Each row is a point on a landscape with many valleys, with its height.
From any point a ball rolls to the lowest of the 2 points nearest to it. It stops when none of these is lower. Distance is the straight distance between rows; heights are no part of it.
Q_829: [138 130 130 110 160 137 174 120 132 133 132 137 129 116 106 140 111 139
 116 137 127 109]  h=54.2
Q_389: [102 132 163 144  91 137 126 101 105 148 129 171 206  79 153 142 141 159
 123 136  80 108]  h=14.3
Q_310: [169 150 123  81 185 153 112 164 142 102 164 108 114 116  98 148 128  75
 171 196 121 157]  h=61.4
Q_271: [151 151 132 165  71 105 126 138 153 115  74 130 202 104 145 172 162 161
 148 121 112 174]  h=35.1
Q_288: [117 162  99 155 105 134 122 149 200 146 102  99 159 105 161 163 185 122
 158 145 150 155]  h=56.9
Q_717: [149 121 115 154 142  97 196  97 199 205 108  93  99 111 148 164 141 135
 106 118 156 140]  h=48.9
Q_458: [ 88  86 101 118 155 122 109 144  73 101 179 138  48 190 182  84 174 101
 110  87 121 120]  h=78.5
Q_730: [195 125 148  93 112 123 111 138 106 117 142 153 102 154 112 144 106 106
 157 106 152 162]  h=62.9
Q_804: [105  76 111 177 103 133 191 168  76  79 172 116 101 131 139 123 133 137
 108 139 140 140]  h=33.1
Q_993: [128 162 129 177 119 136 113 101 184 139 126 124 161  98 130 121 112 103
  84 203 139 165]  h=16.4
Q_136: [107  92 130 153 145 111 108 103  69 133 186 141  76 159 102  80 103 128
 100 168 121 186]  h=75.1
Q_855: [108 163 133 127 151 129 110 149 169  58 138 120 168  99  96 153 123  78
 138 134 148 148]  h=34.9
Q_329: [108 162 118 154  94 147 119  98 124  99  90 116 154 144  98  65  49 157
  84 176 124 129]  h=33.2
Q_885: [ 80  91  87 158 105 132 147 178  85  92 165  89  95 147 178 116 173 122
 111 112 131 138]  h=31.4
Q_947: [125 170 134 122  94 132  96 128 138 117  78 144 217  97 134 156 150 147
 154 103 105 119]  h=29.5
Q_553: [132  92 116  81 159 115 131 170 119 145 150 145 140  97 116 188 168 115
 150  99 134 115]  h=48.8
Q_892: [140 115 164 119 148 122 102  83 156 161 109 143  97 166 128  80 116 117
 156  33 129  68]  h=68.5
Q_128: [128 102 125 136 119 110 115 142 203 149 110  72 144 119 156 134 160 114
 179  56 188 119]  h=48.7
Q_484: [131 171  87 135 113 171 104 151 128  96 113 110  78 182 133 102 128 151
 134 165 156 137]  h=25.1
Q_84: [126 121  93 161  95 106 132 185 146 134 124  93 135 115 147 180 171 142
 132  99 155 176]  h=38.9
Q_731: [163  74 148  74 148 130 168 147  90 115 130 159 104 125 106 125 129 130
 134  76 113  53]  h=38.8
Q_441: [ 67 135  98 117 131 129 120 112 104 159 101 125  97 159 183 111 178 173
 108 123 108  75]  h=57.1
Q_549: [147 142 120 107  90 160 156 153  94 127  93 163 170 102 156 152 178 170
 147 131  94  73]  h=30.5
Q_789: [ 90 105 110 125 176  98 101 100  60  93 191 181  72 153  91 116 125 144
 114 144 123 166]  h=76.3
Q_299: [119 114 103 144  96 161 184 160  80 105 138 133 162  99 141 150 138 164
 115 176  97 118]  h=23.3
Q_666: [119 132 173 155 138 130 120 109 110 146 180 147  35 182 161  59 143 104
 118 138 138 121]  h=80.6
Q_686: [149 127 122 128 148 128 119 111 224 153 105  64 154  94 156 148 150  88
 175 115 168 120]  h=51.9
Q_664: [193 148 171 160 109 135 140  99 135 133 157 180 108 143 141 135 122  98
 132 113 169 149]  h=29.4
Q_12: [ 87 111 115 157 142 120 125 128 100 114 167 114  38 181 161  73 143 122
  95 130 145 130]  h=79.6
Q_927: [129 168 135 131 138 128 108 145 151  88 141 167 132 129 112 157 140  93
 140 115 160 145]  h=36.4
Q_880: [113 148 116 121 134  96 115 105 120 153  66 162 166 125 136 156 148 187
 130  71  94 102]  h=61.9
Q_426: [180 167 143 157 115 105 128 118 143  99 139 177 134 119 123 184 137 103
 126 108 172 166]  h=33.3
Q_45: [230 137 144  75 138 129 115  92 134 150 112 148 117 137 118 160 111  99
 167 120 134 140]  h=61.5
Q_293: [109 161 115 153  63 140 110 130  93  95  80 114 144 160 126  77 102 182
 111 144 122 134]  h=27.5
Q_243: [140 163 173 103 177 134 116 100 150  74 124 173 162 112  81 125  84  79
 151  95  96  99]  h=28.8
Q_746: [108 149 140 180  74  79 101 126 161 130  83 126 218  88 130 153 130 154
 109 130 105 187]  h=29.3
Q_663: [113 149  93 119  85 140  91 130 109 138  83  95 157 141 124 108 104 163
 116 165 127 165]  h=21.1
Q_651: [151 145 148  80 187 132 123 167 159 116 150  78 105 129  87  86 121  90
 175 187 120 132]  h=62.5
Q_988: [ 64 106 121 133  88 109  95 140 151 167 112  57 156 122 143  87 107 139
 104 127 139 161]  h=70.9
Q_502: [117  69 127 111 120  92 151  96 118 191 117  78 116 125 144 134 112 158
 101  81 114 128]  h=64.3
Q_345: [121 138 153 139 138 128 123 103 138  98 123 106 151 119  66  68  31 117
  99 186 106 147]  h=38.1
Q_665: [148  59 116  83 153  97 150 157 100 142 139 159 103 125 112 156 160 124
 136  49 123  87]  h=43.6
Q_110: [ 80 100 134 115 177  97  89 120  58 113 193 164  53 171 135 100 154 119
 110 117 124 137]  h=77.4
Q_936: [ 91 153 111 145 124 170  94 120 100  77 121 128 141 132  95  90  87 153
 119 204 131 137]  h=36.9
Q_495: [166 139 170 103 201  99 111  89 169 111 142 166 144 101  88 154 114  52
 158  99 105 124]  h=32.9
Q_831: [173 145 115 181  45 124 163 135 161 116  83  93 119 153 131 115 117 152
 113 122 168 149]  h=34.7
Q_184: [108 152 120  99 136 117 103 103 100 136  93 165 160 120 111 153 105 168
 117 121 100 124]  h=59.7
Q_319: [138 128  86 131 108 141 149 176 111 131 140 106  98 147 153 159 164 152
 135 127 142 138]  h=33.8
Q_950: [108 133 104  74 159 158 106 180 141 138 146  74 111 131 113 120 128 116
 156 173 130 125]  h=64.1
Q_259: [158  95 117 142 100  76 153  94  99 159 101 113 111 137 123 147  85 173
  91  93 126 154]  h=67.1
Q_891: [176 157 104 111 140 160 145 162 164 105 142 107 135 112 113 168 136  83
 144 177 146 152]  h=60.3
Q_895: [170 104 182  78 194  76 125 107 109 135 165 167 125 109  83 157 103  94
 147  95 102 129]  h=37.9
Q_725: [136 187 159 142 141 158 124  77 157 110 111 173 152 123 119 119  94 106
 126 116 114  98]  h=24.5
Q_758: [170 100 120 164 139 133 169 140 119 133 176 128 120 111 105 127  96 102
  94 222 136 202]  h=57.9
Q_626: [115 107 112 100 106 161 127 139  97 153 110 127 117 149 173 102 174 145
 128 108 121  68]  h=59.2
Q_37: [ 80 120 150 136 102 158 122 130 106 144 139 136 160  93 153 111 128 149
 113 167 107 105]  h=22.8
Q_877: [ 91 118  59 135 119 136 114 147  45 102 131 129 100 165 176 125 168 169
 110 153 101 144]  h=22.2
Q_560: [104  85 174 144 142  86 116 121  62 101 189 162 113 132  86  99  78 117
 119 129 123 168]  h=73.5
Q_367: [113  71 154 125 142  99 194  97 129 175 128 108 139  95 120 135  73 152
  99 102  98 107]  h=60.6
Q_624: [136 197 158 158 119 156  96  92 168 122 130 162 143 124 127 105 106  93
 113 174 140 135]  h=20.8
Q_613: [ 97 109 113 147 109  98 129 166 160 148 119  89 117 123 160 148 189 135
 146  65 163 122]  h=44.2
Q_91: [ 87  98  56 141 140 149 167 168  59  70 141 118  90 167 179 116 194 151
 108 121 113 102]  h=26.6
Q_897: [ 68 134 139 155 167 125 133 144 131  76 163 137  98 130  99 112 127 127
 106 132 149 126]  h=44.0
Q_350: [136 157 128 145 117 114 106  86 154 153  66 168 143 149 142 124 128 169
 157  29 114  70]  h=64.4
Q_267: [139 114 181 120 122 120  79 122 121 126 144 155 102 166 133  78 120  95
 160  55 138 102]  h=70.1
Q_480: [183 112 100 160 151 120 170 149 158 154 168 114 107 105 116 178 127  85
  90 208 150 205]  h=55.8
Q_533: [124 165 133 172 105  97 110 109 177 138 103 131 182  95 132 156 127 110
 102 146 135 175]  h=22.5
Q_457: [167  93 154  89 147  99 118 129 137 135 141 106 103 149  96 122  99 100
 168  85 146 139]  h=64.8
Q_100: [178 123  88  79  98 139 139 158  62 121 100 127 157 136 119 171 130 168
 149 133 123 129]  h=38.5
Q_432: [149 121 123 102 125 153 166 144  97 113 103 169 129 130 122 147 156 161
 126  98 112  58]  h=34.5
Q_781: [127 142 118 187 109 101 158  92 211 191  93 100 127 113 172 135 153 151
 119 115 155 137]  h=44.5
Q_739: [ 64 131 125 121 139 143 120 142 104  86 139 129 136 126  95  92 105 149
 114 147 126 105]  h=40.2
Q_27: [131 125 118 109 166  97 118 107 110 122 138 144 109 133  74 153  98 133
 107 134 131 146]  h=56.8
Q_482: [171 170 135  87 143 140  97  99 142 149 116 144 118 140 113 137 107 104
 133 155 134 150]  h=60.2
Q_883: [126 149 171 187 119 119 119  96 143 172 178 164  58 153 163 110 140 105
  94 130 152 142]  h=81.5
Q_153: [ 84 162 119 121 148 127 127 141 155 105 116 122 175  78 114 162 139 124
 120 150 121 119]  h=30.1
Q_174: [ 77 100 116  71 167 132  93 157 118 158 153  86 100 129 129 109 151 112
 131 139 114 107]  h=65.8
Q_566: [167 162 101 153 120 152 141 128 197 127 112  85 161 107 148 164 156  77
 132 192 150 154]  h=58.8
Q_181: [132 120 142 112  79 126 101 129  88 146  93 152 204 104 153 156 145 163
 153 103 103 124]  h=23.5
Q_49: [117 121 158 101 125 176 117 124 138 166 150 125 177  75 158 128 144 101
 132 188 116 112]  h=28.0
Q_748: [176 112 104 163 129 116 181 112 188 187 129  95 103 106 132 158 123 106
  72 170 149 171]  h=52.8
Q_141: [139 136 103 125 141 125 148 148 205 131 104  98 169  80 154 181 189 100
 165 117 147 113]  h=54.5
Q_7: [136 165 121 130 130 159 103 116  85  97 138 165  66 187 134  93 128 138
 122 143 140 115]  h=21.4
Q_634: [ 68 125 111  82 157 129 122 121 151 150  99 110 118 133 133 114 151 165
 121 105 111  54]  h=54.1
Q_373: [ 95 128 147  95 151 124 114  95 129 156 123 121 108 141 112  94  99 139
 112 114 110  88]  h=50.9
Q_713: [139  66 152 122  98 147 150 141 122 171 135 139 123 129 177 107 181 120
 142  78 123  58]  h=61.6
Q_493: [120  93 101 133 139 164 111 170  72  87 199 126  82 152 124 109 126 118
 153 175 121 148]  h=12.3
Q_563: [134  92 201 132 135 117 110 128  82 106 168 174 117 136 100  93  97  99
 143  79 120 121]  h=71.6
Q_830: [158 125 138 112 143 163 116 155  87  95 167 152  68 172 123  89 131 116
 163 152 132 129]  h=17.5
Q_770: [115 125 123  83 107 174 115 170 115 142 142 108 175 102 139 148 143 116
 154 185 114 119]  h=23.4
Q_70: [107 119 154 147 156 134 210  92 153 145 132 134 144  87 130 134 102 133
 101 133 101  89]  h=57.0
Q_819: [161 169 138 107 146 103  85  85 123 143 123 171 138 145  99 154  93 120
 125 101 139 159]  h=59.0
Q_961: [149 151 190 117 141 157 122 130 136  90 142 151 107 138 103  68 108 107
 159 118 122  96]  h=50.2
Q_354: [ 83  74 120  96 119 116 110 153 143 174 144  54 143 116 139 123 133 122
 126 119 136 127]  h=68.3
Q_46: [149 124 137 140 154 112 136  61 168 186  80 141 118 157 132 120  88 142
 153  28 113  70]  h=66.6
Q_755: [138  77 156 122 150  87 149  85 148 167 122 149 187  70 119 178  96 103
 134  57  88 118]  h=49.2
Q_311: [ 94 120 107 121  92 154 154 184 116 113 113  99 183  88 146 146 156 150
 141 158 110 119]  h=15.7
Q_954: [ 81 130  84 129 128 163 102 158  72  90 163 136 104 158 136 122 158 139
 132 160 127 121]  h=17.6
Q_732: [114 112 175 119 145 130 122 118 117 119 142 123  98 152 101  54  78 129
 141 131 111 101]  h=47.7
Q_282: [158 148  87 161  96 150 169 156 135 107 112 110  77 170 132 125 127 150
 117 141 163 136]  h=29.2
Q_678: [159 147  88  83 103 145 113 154 112 130  69 130 175 133 148 161 173 179
 166 131 112 101]  h=34.6
Q_442: [137 100 119 153  96 154 200 150  58  80 133 143 111 125 137 139 125 164
 118 136 120 112]  h=28.3
Q_163: [151 157 163 156  96 155 119 105 108 120 135 180  94 167 152 105 133 124
 131  99 148 111]  h=25.4
Q_581: [ 91  98 151 134 138 122 135 117 123 123 143  82 119 128  88  66  55 127
 108 147 120 147]  h=43.2
Q_698: [112 163  95 128 134 103 138 130 172 131  72  91 188  81 123 184 152 141
 115 185 106 154]  h=22.1
Q_582: [147 162 174 131 107 151 107 110 161 114 120 126 118 161 118  77  83 103
 147 104 145 123]  h=52.0
Q_253: [128 176 116 197  94 120 160 124 191 134  92 109 130 126 140 126 147 148
  94 146 160 145]  h=40.0
Q_854: [128 146  77 114 125 116 117 130 157 152  81  76 174 106 114 147  99 158
  97 183 120 168]  h=11.1
Q_671: [160  92 150 108 159  80 122  96 134 138 135 138 155  99  88 181 101  89
 142  73 126 161]  h=43.4

Call two points neighbours if one is among the 2 nearest of the other. Go from one point of each pair to the other, from neighbour to neighbour, staying as low as possible. Name the highest point that can't be avoided.
Q_493 / Q_993: Q_271
Q_389 / Q_493: Q_804
Q_311 / Q_389: Q_49
Q_854 / Q_493: Q_927

For each start below, name the point where the ball stops.
Q_457: Q_993
Q_755: Q_993
Q_310: Q_493
Q_480: Q_493
Q_758: Q_493
Q_927: Q_493
